Each row is a point on a landscape with many valleys, with its height.
A ball rolls from a point to whichever of its 5 nearest points has the largest drop for the distance, and stops where none of them is lower. Distance is the straight distance between rows; heights are no part of it.
fazi: [ 24  16  17 -16  37  43  36   7  -9]  height 1.93
kor: [  3 -11  -5  -2  18  20  22 -22  -3]  height 3.44
fupo: [ -9  -4  21   4  20  20  25 -34  10]  height 3.60
tatop: [  7 -23 -31 -27 -13 -10  12  -3 -32]  height 2.52
Dasud: [-26 -12   3  40  -3  -1 -23 -24  29]  height 5.22
Puzi: [ 36  32  23 -15  32  43  63  -8   7]  height 2.62
vudi: [ -7 -10 -21  19 -56 -47 -30  -5  17]  height 4.65
tidu: [-15  -5   8  12  12  12  11 -28  19]  height 3.81
bas: [-19  -4  -4  12   5   1 -14  -8   3]  height 4.18
Peko: [ 18   5 -20  35 -87 -66 -32   8  39]  height 8.77
nutav: [ -5  11  16  -8  32  29   3   9 -10]  height 5.06
vidi: [-12  -8 -15  -8   8  -3 -14   6 -16]  height 4.34
bise: [ 12  -7 -16 -24   8  12  -1  22 -30]  height 1.98
Fefo: [ 54  51  39 -15  38  58  60  27  12]  height 3.25
Nop: [-36  -5   3  15   2 -11 -36   6   4]  height 5.69
zud: [ 20   2   0 -22  31  32  13  32 -26]  height 2.27
teze: [ -4 -21 -20  31 -47 -41 -29 -12  28]  height 4.92
nagaz: [-19  -1 -14  -4 -31 -45 -38  17  -4]  height 5.23
Let: [-19  -6 -14  19 -34 -35 -38   0   7]  height 0.89
Vod: [ 20  22  27 -11  41  38  37   3  -2]  height 2.69
vubu: [ 15  19  26  -6  40  42  37 -10   2]  height 2.42
Sedu: [ 28  -1   1 -20  23  37  36   4 -20]  height 1.25
pude: [ 25  -9 -21 -25   4  17   3  38 -39]  height 2.10
rineb: [ -9 -14 -26 -18 -23 -25 -12   5 -27]  height 2.89
rov: [ -3 -15 -19  35 -56 -43 -35  -5  29]  height 5.60
vusal: [ -1  -4   1 -13  24  27  17  -5 -13]  height 3.13
Sipot: [ -9 -17 -14   6 -10 -12 -11 -18  -1]  height 2.50
ses: [  3 -14 -13 -19  11  13   8   3 -22]  height 2.30
bomi: [-11  -5  -7  -6  21   7  -3  -6  -9]  height 3.94
led: [-23  -1  18  19  17  13  -3 -29  16]  height 4.21
gogom: [-25  -4  19  31  22   8  -7 -26  23]  height 4.64
Kag: [ 28  36  39 -13  40  37  55 -13  14]  height 2.70
lef: [-24 -15  -8  28 -19 -13 -23 -12  24]  height 4.23
Dupi: [-18 -10  16  42  -4   7  -5 -37  30]  height 5.37
loz: [  3 -18 -27 -15 -17 -16  -3  -2 -33]  height 2.55
kelek: [-17 -10 -15   0 -23 -40 -32   8   3]  height 4.98
lelam: [-10  -4 -18  -7 -52 -56 -30   1  -1]  height 6.56
mup: [-26 -10   6  16  17   6 -17 -13   6]  height 5.31
lib: [ 30   5   4 -23  28  45  25  32 -12]  height 1.94
gim: [-17   3  17   7  35  14  -4  -5   1]  height 4.81
dek: [-13  -1  14  -1  32  21  13 -20   0]  height 3.71
Roda: [ 16  -9 -21 -22   4  10   5  15 -36]  height 1.50
dosar: [-29 -13 -12  16 -32 -34 -43   9  12]  height 3.61
zosa: [ -6 -24 -19  -6 -14 -16 -13 -10 -16]  height 1.09
fot: [ -3 -19 -28 -12 -40 -36  -6 -12 -18]  height 3.68
Doz: [-25   8  36  14  37  23  -8 -15  15]  height 5.50
vaf: [26 43 41 -9 52 37 45 -2 18]  height 3.06
nise: [63 67 56 -2 31 47 67 35 28]  height 4.22
fopuz: [-15 -15 -13  10 -24 -25 -27 -12   5]  height 3.99
boli: [-10   6   0   4 -68 -66 -40  10  14]  height 7.54
kup: [ -5  -5 -18 -20  -6 -26 -20  22 -29]  height 1.24
Sadon: [-14  -9 -19  17 -41 -45 -38  -1  12]  height 0.87
mebe: [ 24  21  25 -15  38  49  34  28   0]  height 3.70
Zin: [ 19  -7 -14 -28  10  25  28  19 -26]  height 0.72
zal: [ 10  -2 -17  16 -88 -69 -22   5  22]  height 8.29
Ladu: [-12   2 -18  -9 -34 -50 -34  15 -15]  height 5.85
bemu: [12 25 35 -7 51 40 31  9  2]  height 3.78

For each start below, name the point where the ball stops.
mup -> zosa
fopuz -> Sadon
dek -> Zin

Two balls start at each pair of points below. Name the first point that both come to, or write -.
Dasud, nagaz -> Let
dosar, Peko -> Sadon
kelek, zal -> Sadon
nise, Vod -> fazi
